Each row is a point on a landscape with many peaks, with its height.
A climber steps from a point to the highest of its 2 nearest points, and stops where none of them is higher. Distance is the straight distance between rows; heights are no part of it.
(1040) h=4.66:  2.58 -0.45 -0.54 -1.66 -3.22  0.00 -3.49 -0.09 -0.03  1.28 -0.73  2.01 -1.69 -0.60  1.97 -2.50 -0.67 -1.44  1.59  1.21 -0.13 -2.10  4.39
(142) h=4.16: -2.05  2.89 -1.01 -0.65  1.05 -0.59  1.94  0.79  1.77 -0.62  0.44  2.56  0.01 -0.17 -1.23  3.36  0.16 -1.05  0.37 -1.25  1.38  2.86  0.43
(434) h=5.93: -0.86  1.67 -3.11  0.60 -0.63  0.62  2.99 -1.71  0.06 -0.60  1.86  2.81  0.86 -2.66 -1.66  3.45  1.55 -0.82 -1.17  1.80  1.48  2.18 -0.05
(125) h=3.16: -0.72  1.57 -1.72 -1.25  3.12  1.05  0.65 -2.79  0.02 -2.06  1.90 -1.36  0.37  1.01 -1.55 -0.21  0.71 -1.88 -0.29  2.96  1.39 -0.17  1.32
(80) h=4.37:  1.94  0.45 -0.47 -0.64 -1.49 -0.20 -2.98 -1.14 -0.47  1.06  0.96  1.13 -1.88  0.49  0.86 -3.43 -1.15 -2.68  1.27  2.50 -1.46 -1.61  2.43
(302) h=1.91: -0.16 -1.23 -0.21  1.11  3.17 -1.07  0.92  2.60  0.51  0.15  0.75  0.73  1.97  1.14 -1.17  0.45  0.51 -1.60  1.01 -1.60 -0.47  1.13  2.04
(771) h=5.13: -1.70 -0.88  2.67 -0.10 -2.72  1.22  0.52  1.98 -0.28 -1.32 -1.07 -0.46 -3.06 -0.91 -0.85  1.21 -0.65  2.44  1.96 -4.28  2.12 -0.85 -2.31
(218) h=1.18:  3.84 -0.45  3.31 -0.97 -1.22 -0.95 -0.83  0.98  0.63 -0.20 -0.96  1.38 -0.09  0.44  1.99 -0.45 -2.69 -0.85  2.31  0.41 -3.67  0.83  1.78
(42) h=5.30:  4.40 -0.85  1.35  0.20 -1.28  2.07  0.15 -0.84 -0.62  1.40 -0.92  1.77  1.05 -1.78  2.81  2.15 -0.65  1.30 -3.19 -2.15 -0.78  1.76  0.01
(169) h=1.57:  1.72 -0.74  3.09 -1.34 -1.95  0.31 -0.85  0.12  1.21 -1.88 -1.93  0.65  0.95  0.14  3.29  0.52 -1.90  0.51  3.90 -1.15 -2.35  0.67  2.34
(374) h=4.43:  1.55  0.19  2.58 -1.47 -1.06 -0.36 -1.45 -1.06 -0.86  0.31  1.48  1.39 -0.32  0.11 -0.36 -2.24 -1.81 -2.97  0.28  0.88 -2.13 -2.34  3.87
(287) h=3.84: -1.23  0.47 -5.13  0.78  2.42 -0.84  1.70 -0.04  3.41 -2.71  2.71 -3.10  0.99 -0.67 -1.91  0.44  1.10  2.89 -0.66  2.94  1.86 -3.27 -4.03
(312) h=0.47:  1.30  0.49  3.15 -0.83  0.28 -3.48 -0.17  0.96 -1.11  1.57  0.24 -0.19 -1.03  1.57 -0.50 -1.71 -1.85 -2.56  0.00  2.52 -3.50  0.46  0.11
(261) h=5.14:  1.13 -2.03 -2.44  3.34  0.83  1.16 -0.46  0.34 -0.57  0.22  0.32  0.56  0.34 -1.70  1.89  1.10  1.46  1.21  3.04  2.64 -0.54  1.72 -1.69
(533) h=2.50: -1.56  0.41 -2.56  1.46  3.16 -1.03 -0.50  1.00 -0.31  1.78  0.63 -2.39 -0.06  1.75  0.09 -0.83  2.01 -1.20 -1.68  0.49  1.53  0.99 -1.05
(756) h=6.94: -0.81  0.72  1.67 -0.45  1.13  0.58  1.10 -1.28 -1.55  3.49 -1.68  1.62 -0.54  0.15 -1.29  1.69 -1.26 -0.42 -3.89 -1.64  1.03  1.47 -0.12
(107) h=4.98: -1.67 -0.25  4.09  0.54 -2.23 -0.94 -0.26 -1.00 -0.91 -0.56 -1.27 -1.01 -2.20  1.11 -3.46 -0.57 -1.60 -0.30  3.01 -1.60  1.55 -1.07  0.14
(117) h=1.42: -2.26 -0.52  1.78 -1.60  1.78 -0.43  0.20  0.07 -1.58  0.06  0.34 -1.80  1.12  1.36 -3.33 -3.62  0.27 -1.16 -0.27 -0.31  0.53 -2.05  2.29
(199) h=5.04:  0.50 -0.13  4.19 -1.37 -4.47 -0.37 -0.50  0.82  0.33  0.47 -1.83 -0.51 -1.06 -1.62  1.58  1.33 -0.21  3.30 -1.05 -4.96  0.84 -1.65  0.49
(246) h=3.15:  0.10  0.04  0.90 -1.53 -1.50 -1.97 -1.60  0.06 -1.68  1.78 -3.39  0.04 -2.61  2.19 -0.80 -3.30 -1.59 -0.62  3.30  2.36  1.00 -0.50  1.37
(180) h=1.34: -3.52  1.42  0.38 -2.21  2.14 -0.13  1.22 -1.16 -0.74  0.43  0.55 -1.25  1.18  0.61 -2.70 -0.26  1.80 -0.51 -3.21 -0.06  2.37  0.11  1.18
(1162) h=4.92:  0.70 -1.74 -3.19  1.44  0.64  0.87  1.94  0.68 -0.89 -1.26  4.02  2.01  2.03 -3.04 -1.36 -0.32  2.31  0.22 -0.89  1.48 -0.12 -1.86 -0.51
(31) h=2.26:  0.51  1.98 -2.77  1.81  1.14 -0.61 -1.76 -2.37  2.45 -2.99  2.64 -3.29 -0.29  1.63 -1.37 -1.30 -1.05 -0.34  0.75  3.62 -1.08 -3.19 -3.60
(433) h=5.37:  1.48 -1.02 -1.48  1.05  0.00  1.33  0.55 -0.49 -0.59 -1.15  3.25  2.16  1.67 -2.19 -0.66  0.64  1.63 -1.10  0.02 -0.35 -0.24 -0.46  1.62
(988) h=8.02: -0.06  1.58 -3.78  0.28  1.70  1.98  1.83 -3.03 -0.83  1.49  1.16 -0.02 -1.04 -0.96 -1.69 -0.28 -0.22 -0.38 -5.54  2.56  1.23 -0.58 -2.91
(19) h=3.97: -0.61  0.35 -2.38  1.56 -1.89  1.26 -3.19 -1.56 -0.94  0.18  2.54  0.08 -0.62 -1.10  0.38 -2.60  1.79 -0.99 -0.06  1.78  0.43 -1.95 -0.58
(146) h=3.42:  2.76  0.01  4.04 -0.82 -4.44 -1.40 -1.14  0.77  1.35 -1.13 -1.70  0.12 -1.72 -0.60  0.03 -0.75 -2.07  1.49  2.50 -3.66 -0.16 -3.61  3.22
(497) h=4.96: -2.67  0.46  2.49 -0.65  0.56 -0.61  1.89  0.60  0.48 -1.54  1.11  0.36 -0.49  0.95 -4.75 -0.11 -1.17 -0.61  1.04 -3.28  1.01 -1.86  0.23
(516) h=3.91:  3.91 -1.47  0.17 -1.31 -2.41  1.00 -1.31  0.71 -0.85  2.52 -3.48 -0.47  1.16 -0.40  4.43 -1.83 -0.66  1.79 -3.48 -0.68 -1.62  0.53 -0.13
(110) h=2.81: -0.78  2.06 -2.40  0.25  0.57 -1.57 -3.51 -0.35  0.06  0.67 -0.44 -2.10 -1.32  3.09  0.01 -3.69 -0.07 -2.05  1.54  1.86  0.20 -1.42 -0.60
(268) h=6.69:  0.33  0.44 -4.21  3.32  2.29 -0.34  1.15 -0.63  0.97  2.44  0.17 -1.78 -1.97  0.27  0.65  1.73  0.34  0.79 -2.46  2.13  1.07  1.16 -5.43
(426) h=5.66: -2.23 -0.63  2.95 -0.04 -0.70 -0.94  1.05  1.50 -0.75  0.53 -0.12  0.51 -0.27 -0.07 -3.48  0.80  0.65  0.18 -0.91 -4.40  1.97 -0.92 -0.53
(1108) h=2.71: -0.76  1.67 -3.21  2.28  1.13 -1.02 -3.36 -0.55  0.52  0.68 -0.48 -2.61 -1.59  2.69  1.13 -1.64  0.65 -1.04  1.97  1.99  0.80  0.52 -2.12
(838) h=4.85:  3.69 -1.38 -1.29  1.60 -0.79  0.89 -1.98  1.20 -0.91 -0.06  2.33  1.05  1.21 -1.28  1.42 -1.07  1.77 -0.96  0.71 -0.72 -0.94 -1.18  1.96
(237) h=6.62: -1.72  2.40 -2.36 -1.21  0.37  0.96  2.27 -1.51  0.82 -2.43  2.45  1.58  1.68 -1.48 -2.55  1.41  0.89 -0.77 -1.68  1.22  1.71  1.66  1.35
(684) h=6.71:  0.39 -2.65 -2.15  1.99  0.28  0.64 -1.26  2.56 -0.16  1.83 -1.76 -1.00  0.85  0.20  3.50 -0.97  0.85  1.65 -1.08  1.11 -1.82  2.93 -2.48
(442) h=2.56: -0.08  1.09 -3.88  4.38  0.53 -1.49 -2.43 -1.02  1.76 -0.60  0.62 -2.39 -1.04  1.55  0.15 -0.67  0.33  0.12  2.98  2.34 -0.31 -0.03 -3.76
(515) h=6.82:  0.93 -0.18  2.10 -0.14 -0.64  0.26 -0.89  1.24 -0.02  0.37  0.47  1.84  1.18 -0.76  1.11  1.82  0.94  0.11 -0.35 -4.11  0.46  0.21  2.13
(49) h=2.00:  1.71 -0.53  1.87  0.49  0.67  1.60 -0.57 -0.73  0.99 -1.76 -0.34  1.81  0.61 -0.17  1.88  2.13 -1.61 -0.03  3.73 -0.34 -2.46  2.46  1.31
(1206) h=4.22: -0.97 -0.61 -3.14  3.64 -0.52 -0.58 -0.72 -0.03 -0.18  0.76  2.68  0.29  0.16 -1.61 -0.61 -0.83  1.96  0.81 -0.93  1.00 -0.18 -2.15 -4.21
(517) h=7.40: -1.23  1.72 -3.78 -0.38  1.27  1.99 -0.02 -2.35  0.05 -1.58  2.06 -2.04 -0.45 -1.93 -1.35 -0.32  1.95  2.34 -3.83  3.25  2.84 -1.31 -2.97
(222) h=5.88: -3.25  2.61  1.65 -2.20  2.10 -1.05  2.99 -0.74  0.87 -2.27  0.82 -0.10 -0.74  1.69 -4.48  0.68 -2.04 -0.95  0.87 -0.95  0.95 -1.13  0.14
(9) h=2.55:  0.36  0.82  0.23  0.53  0.60  1.30  0.28  0.26  1.46 -1.99  0.53  2.91  0.56 -0.79  1.22  3.69 -0.43  0.06  3.02 -1.91 -0.54  3.01  0.81
(263) h=0.27:  0.58  0.16  3.12 -0.14  2.58 -2.62  1.75  0.69 -0.18  0.17  0.86 -0.56 -0.12  2.62 -2.19 -0.41 -2.55 -2.46  0.71  0.71 -2.78  0.09  0.38
(306) h=7.10: -1.24  2.02 -3.98 -1.48  1.21  1.57  2.11 -1.95  0.20 -2.32  1.97 -0.63  0.92 -2.10 -1.83  0.54  1.99  0.73 -3.11  3.55  2.98  0.81  0.18
(1098) h=5.76:  0.43 -0.50  3.67 -1.03 -2.80  0.03 -1.33  0.71 -0.03  0.63 -1.83  0.61  0.57 -1.04  2.67  1.43  0.12  1.77 -0.46 -3.80  0.39  0.43  1.60
(443) h=4.17:  0.33  1.53 -1.13 -1.18 -0.65  0.85 -2.79 -2.56 -0.59 -0.52  2.49 -0.46 -1.28  0.47  0.06 -4.38 -1.33 -2.30 -0.07  3.83 -1.34 -1.93  0.85
(466) h=0.76:  1.92  0.02  5.22 -0.72 -1.22 -3.11 -0.35  1.38 -0.07  0.27  0.23  1.29 -1.19  0.55 -0.04 -0.07 -2.72 -1.85  0.74  0.42 -3.73  0.48  0.29
(799) h=3.87:  0.55 -1.27 -0.43 -0.15 -1.66 -0.89 -2.79  2.59 -1.32  2.27 -2.31  0.44  0.39  0.51  2.16 -2.84  0.81 -0.01  0.84 -0.48  0.34  0.14  1.34
(29) h=2.39: -0.85  1.47 -3.65  3.25 -0.23 -0.73 -2.20 -2.44  1.11 -1.78  2.28 -1.77 -0.41  0.73 -1.24 -0.68  0.67  0.25  2.07  2.78  0.20 -2.66 -3.92
(1250) h=7.44:  0.99  0.79 -3.71  2.52  1.96  1.06  1.93 -1.88 -0.64  2.75 -0.05  0.58 -1.72 -0.53 -0.39  0.96 -1.00 -0.17 -3.53  2.50  0.55  0.72 -3.59
(654) h=1.27: -3.09  1.98  0.29 -1.42  1.46 -1.65  2.96  0.60  0.18  0.84 -0.44  0.42  0.53  0.44 -3.60  1.64  0.62 -1.02 -3.72 -1.47  2.17  1.14  0.14
(1241) h=5.84: -1.01 -0.18  1.92 -0.43 -0.13  0.09 -0.84  0.08 -0.96  0.67  1.21  0.84  0.87  0.04 -0.82 -0.04  0.87 -1.67 -0.11 -2.04  0.45 -0.78  2.91
(98) h=4.42:  4.47 -1.64 -0.89  0.25 -2.51  0.44 -2.60  1.10 -0.05 -0.26 -0.48  0.84  1.06 -1.11  3.67 -1.39  1.26  0.51  2.09 -0.37 -0.82 -0.36  2.57
(1030) h=4.99: -2.33  2.79 -0.07 -1.33  2.31 -0.53  2.01 -0.84  1.13 -1.89  1.19  1.30 -0.21  0.84 -2.55  2.27 -1.04 -1.95  1.41 -1.04  0.94  0.88  1.28
(773) h=4.21:  0.71  0.71  3.88 -0.81 -4.11 -0.10 -1.22  0.70  1.04 -1.02 -0.79 -0.28 -2.46 -1.84  0.80  0.86 -0.91  2.07  2.00 -4.97  0.89 -3.57  1.77
(639) h=4.12: -2.45  0.76 -3.53  1.66  0.90 -1.54  0.80 -1.15  2.10 -1.27  2.51 -1.70  0.85 -1.19 -1.80  0.60  1.26  2.88 -2.11  2.06  0.98 -3.31 -5.32
(1088) h=2.72:  2.46  0.13  4.05 -2.02 -4.19 -1.74 -1.45 -0.60  0.60  0.49 -2.25  1.40 -2.49 -0.46 -0.24 -0.91 -3.23 -0.85  1.97 -0.56 -0.67 -2.65  3.93
(815) h=3.71:  0.89  2.07  0.06 -0.49  3.69 -0.52  2.18 -2.13  1.51 -1.54  2.09  0.24 -0.30  1.16 -1.79  1.75 -1.59 -2.85  0.49  3.16 -1.63  1.67  0.25
(587) h=2.37: -0.28 -0.27 -3.00  1.37  3.04 -0.62  2.11  1.21 -0.04  2.62  0.56 -0.18  0.76 -0.01 -0.66  0.55  1.06 -1.03 -3.67  0.89  0.89  2.11 -0.90
(1008) h=2.40: -1.82  0.14 -1.04  0.49  4.18 -2.15  0.80  0.91 -0.05  1.64 -0.57 -3.48  0.13  2.94 -1.17  0.34  1.52 -0.94 -0.21  0.57  2.01  0.09  0.46
(361) h=2.83: -0.84 -0.21  2.95 -1.79 -2.02  0.52  0.93  2.55  1.19 -2.31 -1.58 -0.48  0.23 -0.33  2.88  1.63 -0.10  3.62  1.64 -4.83 -0.96 -0.80 -1.33
(1113) h=4.35:  2.32 -0.40 -0.55  1.94  0.19  0.99 -0.31 -2.31 -0.89 -0.78  3.25  1.45 -0.92 -0.81  0.39 -0.16 -0.59 -2.12  2.30  3.61 -1.94 -0.48  0.38
(571) h=2.09: -0.95 -1.69  0.98 -1.23 -1.55  2.14  0.95 -0.38  0.22 -0.83 -2.69  0.24  2.34 -0.65  4.25  2.63  0.95  1.75 -0.72 -0.58 -2.05  3.16 -0.73
(538) h=3.60: -0.67  0.48  2.42 -0.34  0.50 -0.40  1.40  3.13  0.66 -1.75  0.57  1.93 -1.11  0.32 -1.90  1.11 -1.30  0.08  2.69 -4.78  0.01 -1.94 -0.35
(791) h=5.92: -0.34  0.41 -0.55 -0.82  0.79  1.88  0.90 -1.86  0.28 -2.60  3.80  2.64  1.31 -1.64 -1.67  0.56  0.12 -1.60 -0.09  0.09  0.22 -0.17  2.64
(540) h=3.54: -0.17  0.01 -4.95  1.77  3.46 -0.69  2.13 -0.24  2.59 -2.24  3.54 -2.02  0.49 -0.04 -1.76 -0.68  0.48  0.94  1.42  3.38 -0.46 -2.81 -3.08
(431) h=5.83:  3.66 -2.02 -1.24  1.63  0.09  1.71  1.26  0.29 -0.97  1.45 -0.51  2.18  0.77 -2.42  1.88  2.41 -0.01  1.38 -2.23  0.14 -0.86  2.23 -1.67
(503) h=4.51: -2.93  0.14  3.52  0.12 -1.54 -0.69 -0.35 -1.15 -1.49  1.07 -2.30 -0.76 -1.58  1.02 -1.96  0.82  0.00  0.49  2.03 -1.36  2.94  0.52  0.31
(356) h=2.19: -0.49  1.90 -2.74 -0.09  2.27  1.30 -2.33 -2.04  1.43 -3.18  2.09 -4.17  0.08  1.43 -1.01 -2.60 -0.09  0.38 -0.86  3.26  0.54 -2.57 -1.77
(366) h=4.53: -0.56 -0.65 -4.24  2.31  1.05 -0.44  2.23  0.85 -0.09  0.65  3.32  0.58  0.82 -2.22 -1.47 -0.76  1.68  1.21 -2.89  1.66  0.02 -2.11 -3.50
(966) h=3.29:  0.31  0.61 -3.88  1.13  3.25  0.82  1.10 -1.42  0.58 -2.32  3.16 -1.46  0.14  0.41 -1.30 -0.61  0.53 -0.91  0.81  3.69  0.23 -1.15 -0.69
(551) h=4.14:  3.03 -1.47 -0.55 -0.78 -3.15  0.55 -2.61  1.40 -0.63  1.36 -2.08  0.29  1.06 -1.02  4.34 -1.35  1.55  1.52 -0.67 -0.49 -0.38  0.83  1.30
(504) h=3.48:  1.15 -1.46  2.13 -3.87 -5.43 -1.24 -0.35  0.63  0.73  0.21 -4.27 -0.88  0.85 -0.52  3.60 -0.83  1.11  2.76 -0.94 -1.85 -0.32 -0.98  2.15
(1264) h=5.34:  1.22 -1.06  3.42 -0.15 -2.68  0.38  0.66  2.35  0.85 -2.98 -1.29 -0.72 -2.16  0.66 -0.13 -0.49 -2.96  2.38  3.87 -3.53 -1.01 -1.69 -1.56
(1259) h=1.11: -1.02  2.25 -0.80 -1.02  0.51 -0.57  2.92  1.20  0.74  1.46  0.18  2.65  0.92 -0.52 -2.54  1.90 -0.62 -1.63 -4.71 -2.14  0.16  2.00  0.12
(1135) h=2.95: -0.07  1.19  0.01  0.37  2.71 -1.46 -0.95 -0.35 -0.74  0.84 -0.08 -2.21 -0.76  3.15 -0.03 -1.48 -0.72 -2.26  2.01  2.18 -0.41  0.01  0.76
(451) h=4.95:  1.25 -0.41  0.64 -1.26 -3.53 -0.22 -3.56  0.13 -0.89  2.38 -1.18  0.68 -0.61 -1.55  1.37 -1.90  1.57 -0.87 -0.68 -1.44  1.14 -2.08  4.36
(1298) h=2.18: -0.38  0.83  2.73 -0.14  2.72 -0.78  1.92  1.49  1.47 -1.37 -0.29  1.60 -1.30  1.24 -0.67  2.15 -3.38 -0.18  3.27 -1.76 -2.60  1.50 -0.65
(732) h=7.39: -1.17  0.99 -0.51  0.16  1.15  0.94 -0.33 -2.23 -1.89  2.83  0.18  0.41 -0.66 -0.32 -0.19  0.76  0.97 -1.24 -3.91  0.76  1.76  1.36 -0.39
(43) h=8.46: -2.14 -2.40  1.78 -0.68  0.08 -0.12  1.01  2.12  0.21 -0.70 -3.66 -1.62  2.38  1.54  1.77  0.24 -0.23  1.65  2.63 -0.82 -1.71  2.48  0.19
(35) h=3.11:  0.51  1.45  1.05  0.51  3.95 -0.92  1.59 -0.41  1.68 -0.79  0.56  1.27 -0.63  1.38 -0.79  2.56 -2.32 -1.74  2.74  0.93 -2.15  3.19  0.48
(828) h=2.24: -2.39  0.12  1.66  0.38  2.48 -2.19  1.93  0.67 -0.07  0.45 -1.27 -1.77  0.03  2.41 -2.94  1.18 -0.12 -0.29  1.45 -0.74  2.35  0.71  0.33
(1289) h=1.37: -3.04  0.71  0.80 -2.23  2.20  0.19 -0.19 -0.89 -1.80  0.57  0.07 -3.37  0.76  1.05 -2.96 -2.62  1.78 -0.08 -1.89  0.78  2.21 -1.79  1.19
(832) h=3.36:  0.75 -1.92  1.09 -2.58 -2.81 -1.79 -0.92  1.45 -0.89  0.69 -4.80  0.37 -1.72  1.29  0.10 -2.56 -1.87  0.83  3.52  1.50  0.96 -0.62  1.81
(123) h=4.11: -1.21 -0.55  1.24 -0.11 -1.18  0.88 -1.53 -0.36 -1.64  1.47 -2.59  0.17  0.10 -0.19  3.27  0.79  0.56  0.74  0.34  0.50  0.88  2.80  0.81
(605) h=4.04:  1.86  0.82 -0.09  0.69  2.23  0.14  0.85 -2.30 -0.21 -1.01  3.25  0.68 -0.74  0.11 -0.61  0.68 -1.08 -2.83  0.66  3.89 -2.79  0.91  0.22
(597) h=2.61: -1.12  0.38 -2.90  2.51  0.66 -0.77 -2.90  0.30 -0.34  2.18 -0.23 -1.65 -1.08  1.30  1.21 -1.39  1.79 -0.33 -0.81  1.10  0.81  1.26 -2.62
(914) h=5.47: -1.08 -0.37 -0.09 -0.21 -0.29  0.33 -2.07  0.04 -1.84  1.93  1.20 -0.15  0.76  0.02 -0.45 -2.37  1.97 -1.51 -1.68 -0.41  0.93 -0.99  1.99
(763) h=3.98: -0.93  0.51  0.72  0.45 -0.80  0.70 -2.09 -2.11 -1.59  0.90 -0.57  0.49 -0.70  0.06  2.09  0.65  0.54 -1.12  1.87  1.05  1.50  1.97  2.16
(929) h=4.08: -1.19  1.36 -1.66 -0.42 -0.15  1.90 -2.29 -3.52 -1.35 -0.90  2.48 -1.21 -0.93 -0.18  0.12 -2.82  0.77 -1.45  0.42  2.85  0.75 -1.32  0.78
(192) h=6.38: -1.04 -0.61  2.76 -0.21 -0.19 -0.75  0.52  1.03 -1.73  2.99 -1.63  0.55  0.46  0.09 -1.54  0.80  0.31 -0.05 -2.76 -2.89  1.03  0.33 -0.02
(408) h=4.39: -0.08  1.01  1.05 -1.51 -1.04  1.53  0.52 -0.51  0.38  0.08  2.07  3.23  1.12 -2.53 -1.27  1.69  0.99 -0.96 -4.44 -3.55  0.54 -0.21  1.70
(645) h=5.39:  0.42  0.53 -3.31  0.87 -0.63  0.83  3.45 -1.40 -1.06  0.62  2.09  2.48  0.30 -3.12 -1.55  2.01  1.37 -0.25 -3.16  2.39  1.09  0.15 -1.48
(487) h=1.97:  1.26 -2.65 -1.25 -0.54 -2.52  2.30 -0.03 -0.01  0.50 -0.94 -1.90 -0.55  2.85 -1.05  4.82  0.93  2.43  2.01  0.40  1.39 -3.35  2.22 -0.63
(650) h=3.69:  0.32 -0.51  2.87 -0.82  0.00 -0.08  0.58  3.16  1.01 -1.99 -1.08  0.76  0.05  0.17  0.83  1.19 -1.53  2.21  3.43 -4.85 -1.17 -0.77 -0.46
(455) h=6.81: -2.62 -2.14  3.09 -0.08 -1.67 -0.01  1.36  1.88  0.24 -2.10 -3.25 -1.19  0.42  1.43 -0.34  0.73 -1.17  2.45  3.40 -2.23 -0.04  1.36 -1.30
(255) h=6.27:  2.19 -2.66 -2.35  2.79  0.90  1.27  0.54  1.44 -0.47  2.09 -0.72  0.45  0.30 -1.27  2.31  0.78  0.23  1.71 -2.05  1.06 -1.49  2.18 -3.16
(40) h=2.03: -1.17 -0.27  2.10  0.66  2.01 -1.88  0.48  0.60 -0.65  0.37 -2.27 -1.50 -0.15  2.54 -0.48 -0.17 -1.55 -0.68  3.18  0.53  0.13  1.56  1.03
(1203) h=5.20:  1.49 -0.44  0.84 -0.28 -2.50  0.62 -2.46  0.42 -1.78  3.25 -0.10  0.84  0.11 -1.28  1.33 -1.13  1.62 -0.82 -3.22 -1.34  0.56 -0.66  1.87
(1001) h=1.67: -0.63 -0.49 -0.20 -0.24  3.80 -0.63  1.71  1.19  0.44 -0.82  2.37  0.41  1.87  1.45 -2.40 -1.28 -0.61 -2.05  0.08 -0.24 -0.82 -0.26  2.50
(410) h=5.65: -0.51 -0.90  3.57 -0.55 -0.97 -0.07  1.58  1.67 -0.75  1.57 -2.89  0.74 -0.24 -0.25 -0.56  2.03 -1.41  2.02 -2.68 -4.27  0.41  0.68 -1.76
(100) h=6.60: -0.51 -0.75  3.37  0.68 -2.60  0.93  0.18  0.97  0.24 -1.63 -0.54 -0.45 -3.74  0.33 -2.15 -0.05 -2.41  1.33  3.53 -3.66  0.85 -1.74 -1.66
(1308) h=5.64:  0.67 -2.05 -3.43  4.16  1.22 -0.43  0.86  1.56  0.51  2.01  0.41  0.50 -0.27 -2.30  1.03  1.49  1.59  2.42  0.87  2.08 -0.58  0.85 -4.04
(626) h=3.08: -0.32  2.10  0.36 -1.57  3.33  0.18  0.08 -2.41 -0.45 -0.92  0.94 -2.68 -0.45  2.86 -1.21 -1.09 -0.73 -2.44 -0.28  3.34 -0.30 -1.20  0.90
(227) h=2.20: -0.37 -0.43 -2.70  1.15  2.46 -0.89  2.34  2.37  0.81  0.85  1.25  1.20  1.80 -0.17 -1.54  1.34  1.37 -1.48 -1.71 -0.48  0.57  2.16  0.83
(1120) h=5.94: -0.60  0.75 -5.46  1.83  2.69 -0.71  1.16 -0.26  2.55  0.82  1.32 -3.33 -0.77  0.66 -0.48  1.72  2.14 -0.25 -2.85  2.21  2.14 -0.42 -3.71
(908) h=4.28: -3.09 -0.49  3.01 -0.57 -1.69 -0.43 -0.29 -0.51 -1.52  1.00 -3.67 -0.76 -0.59  0.47  0.85  1.20 -0.31  1.87  0.63 -0.76  1.66  2.31 -0.04
(978) h=3.20: -0.20 -2.20  2.15 -3.83 -5.06 -1.05  0.67  0.67  1.26 -2.09 -4.11 -0.78  1.28  0.77  2.39 -0.67  0.44  2.12  2.18 -1.44 -1.21 -1.43  1.57
(545) h=3.35: -0.02  1.01 -0.73  0.28  0.06  0.77  1.58  1.05  1.26 -0.28 -0.40  3.35  0.81 -1.58  0.52  4.33  0.12  0.41 -0.84 -2.03  0.13  4.23 -0.42
(1190) h=7.68: -1.38  1.54 -2.58 -0.01  1.12  1.67 -0.49 -3.02 -0.94  1.23  1.57 -0.99 -0.96 -1.04 -0.25  0.09  2.30 -0.63 -4.41  2.36  2.17  0.04 -2.10
(893) h=4.74:  2.67 -1.29 -0.93  2.37 -0.59  1.17 -1.64 -0.71 -0.86 -0.61  0.53  1.20 -0.63 -1.09  2.15  0.14 -0.35 -0.15  4.08  2.44 -1.48  0.60  0.37
(197) h=5.00:  0.84 -0.79  3.36 -1.53 -1.65  0.44  1.19  0.74 -0.32  0.93 -3.22  0.13  1.58 -0.08  2.59  1.63 -1.13  2.47 -2.89 -3.40 -1.39  0.98 -0.88
(550) h=2.15: -1.49  1.08 -2.05 -1.73  3.47  1.83 -1.47 -1.16 -0.13 -2.20  1.63 -3.20  0.64  0.25 -1.09 -3.66  0.92  1.15 -2.18  2.12  1.79 -0.94  0.31
(57) h=5.12:  0.31  0.07  3.21 -0.50 -0.84 -0.61 -1.14 -0.25 -0.71  0.00  0.15  0.99 -0.07  0.73 -0.33 -0.43 -1.48 -1.82  2.34 -1.37 -0.79 -1.01  3.18
(1151) h=3.70:  2.80 -1.03  1.60 -3.10 -3.94 -0.11  0.23 -0.50  0.03  1.00 -3.92 -0.78  1.75 -0.33  4.57 -1.03  0.35  2.44 -3.35 -1.34 -2.13  0.13  0.84
(646) h=2.31: -0.29 -0.58  1.91 -1.98 -1.97  1.60  0.18  0.26  1.75 -2.24 -1.35  0.35  1.91 -0.63  4.49  2.30  0.80  2.29  0.96 -3.08 -2.07  1.49 -0.16
(682) h=3.96:  0.76 -0.87 -2.38  2.69 -0.54  0.93 -1.27 -0.27 -1.80  1.64  1.85  1.06 -0.33 -1.86  0.66 -0.25  1.66 -0.04 -1.65  0.94  0.50 -0.68 -2.16
(939) h=4.84:  3.17  0.25  0.82 -0.08 -0.88  2.15  0.69 -1.41 -0.08  1.93  0.38  3.25  0.20 -2.30  0.32  2.48 -0.59 -0.56 -4.52 -2.40 -0.06  0.54  0.60
(480) h=7.28: -0.31 -2.46  3.21 -0.82 -3.83 -0.26  0.86  1.95  0.73 -2.83 -3.50 -1.40 -0.38  1.45 -0.50 -1.02 -2.56  2.28  3.92 -1.84 -1.37 -0.32 -0.87
(854) h=1.51: -0.55 -0.56 -0.55 -0.27  3.33  0.24 -0.24  0.52 -0.95 -0.63  2.40 -1.06  1.79  1.37 -1.38 -4.10 -0.08 -1.77 -0.45  0.96 -0.91 -1.54  2.01
(1310) h=3.62:  0.73 -1.62 -1.40 -2.74 -2.14 -0.64 -2.51  1.77 -0.27  0.77 -3.91  1.05 -0.86  1.03  2.75 -3.31 -0.79  0.91  2.51  1.17  0.18 -0.54  1.57
(751) h=7.34: -1.03 -2.56 -0.57  1.01  2.07  0.02  0.55  2.95  0.63  0.93 -2.32 -1.39  2.29  0.64  2.26  0.55  0.99  1.25  0.47  0.08 -1.39  3.80 -0.17

For each start below, name the point where the climber stops.
(854) => (988)
(35) => (43)
(939) => (43)
(312) => (222)
(19) => (1241)
(29) => (988)
(966) => (988)
(682) => (988)

Call two points neighbours if one is among the 2 nearest of the other. Go from one point of each pair to the other, from neighbour to neighbour, staying as high as possible. Name the lowest point that can't be avoided.
(988), (650) => (538)
(515), (988) => (197)
(515), (222) => (497)
(43), (100) => (1264)
(480), (43) => (455)
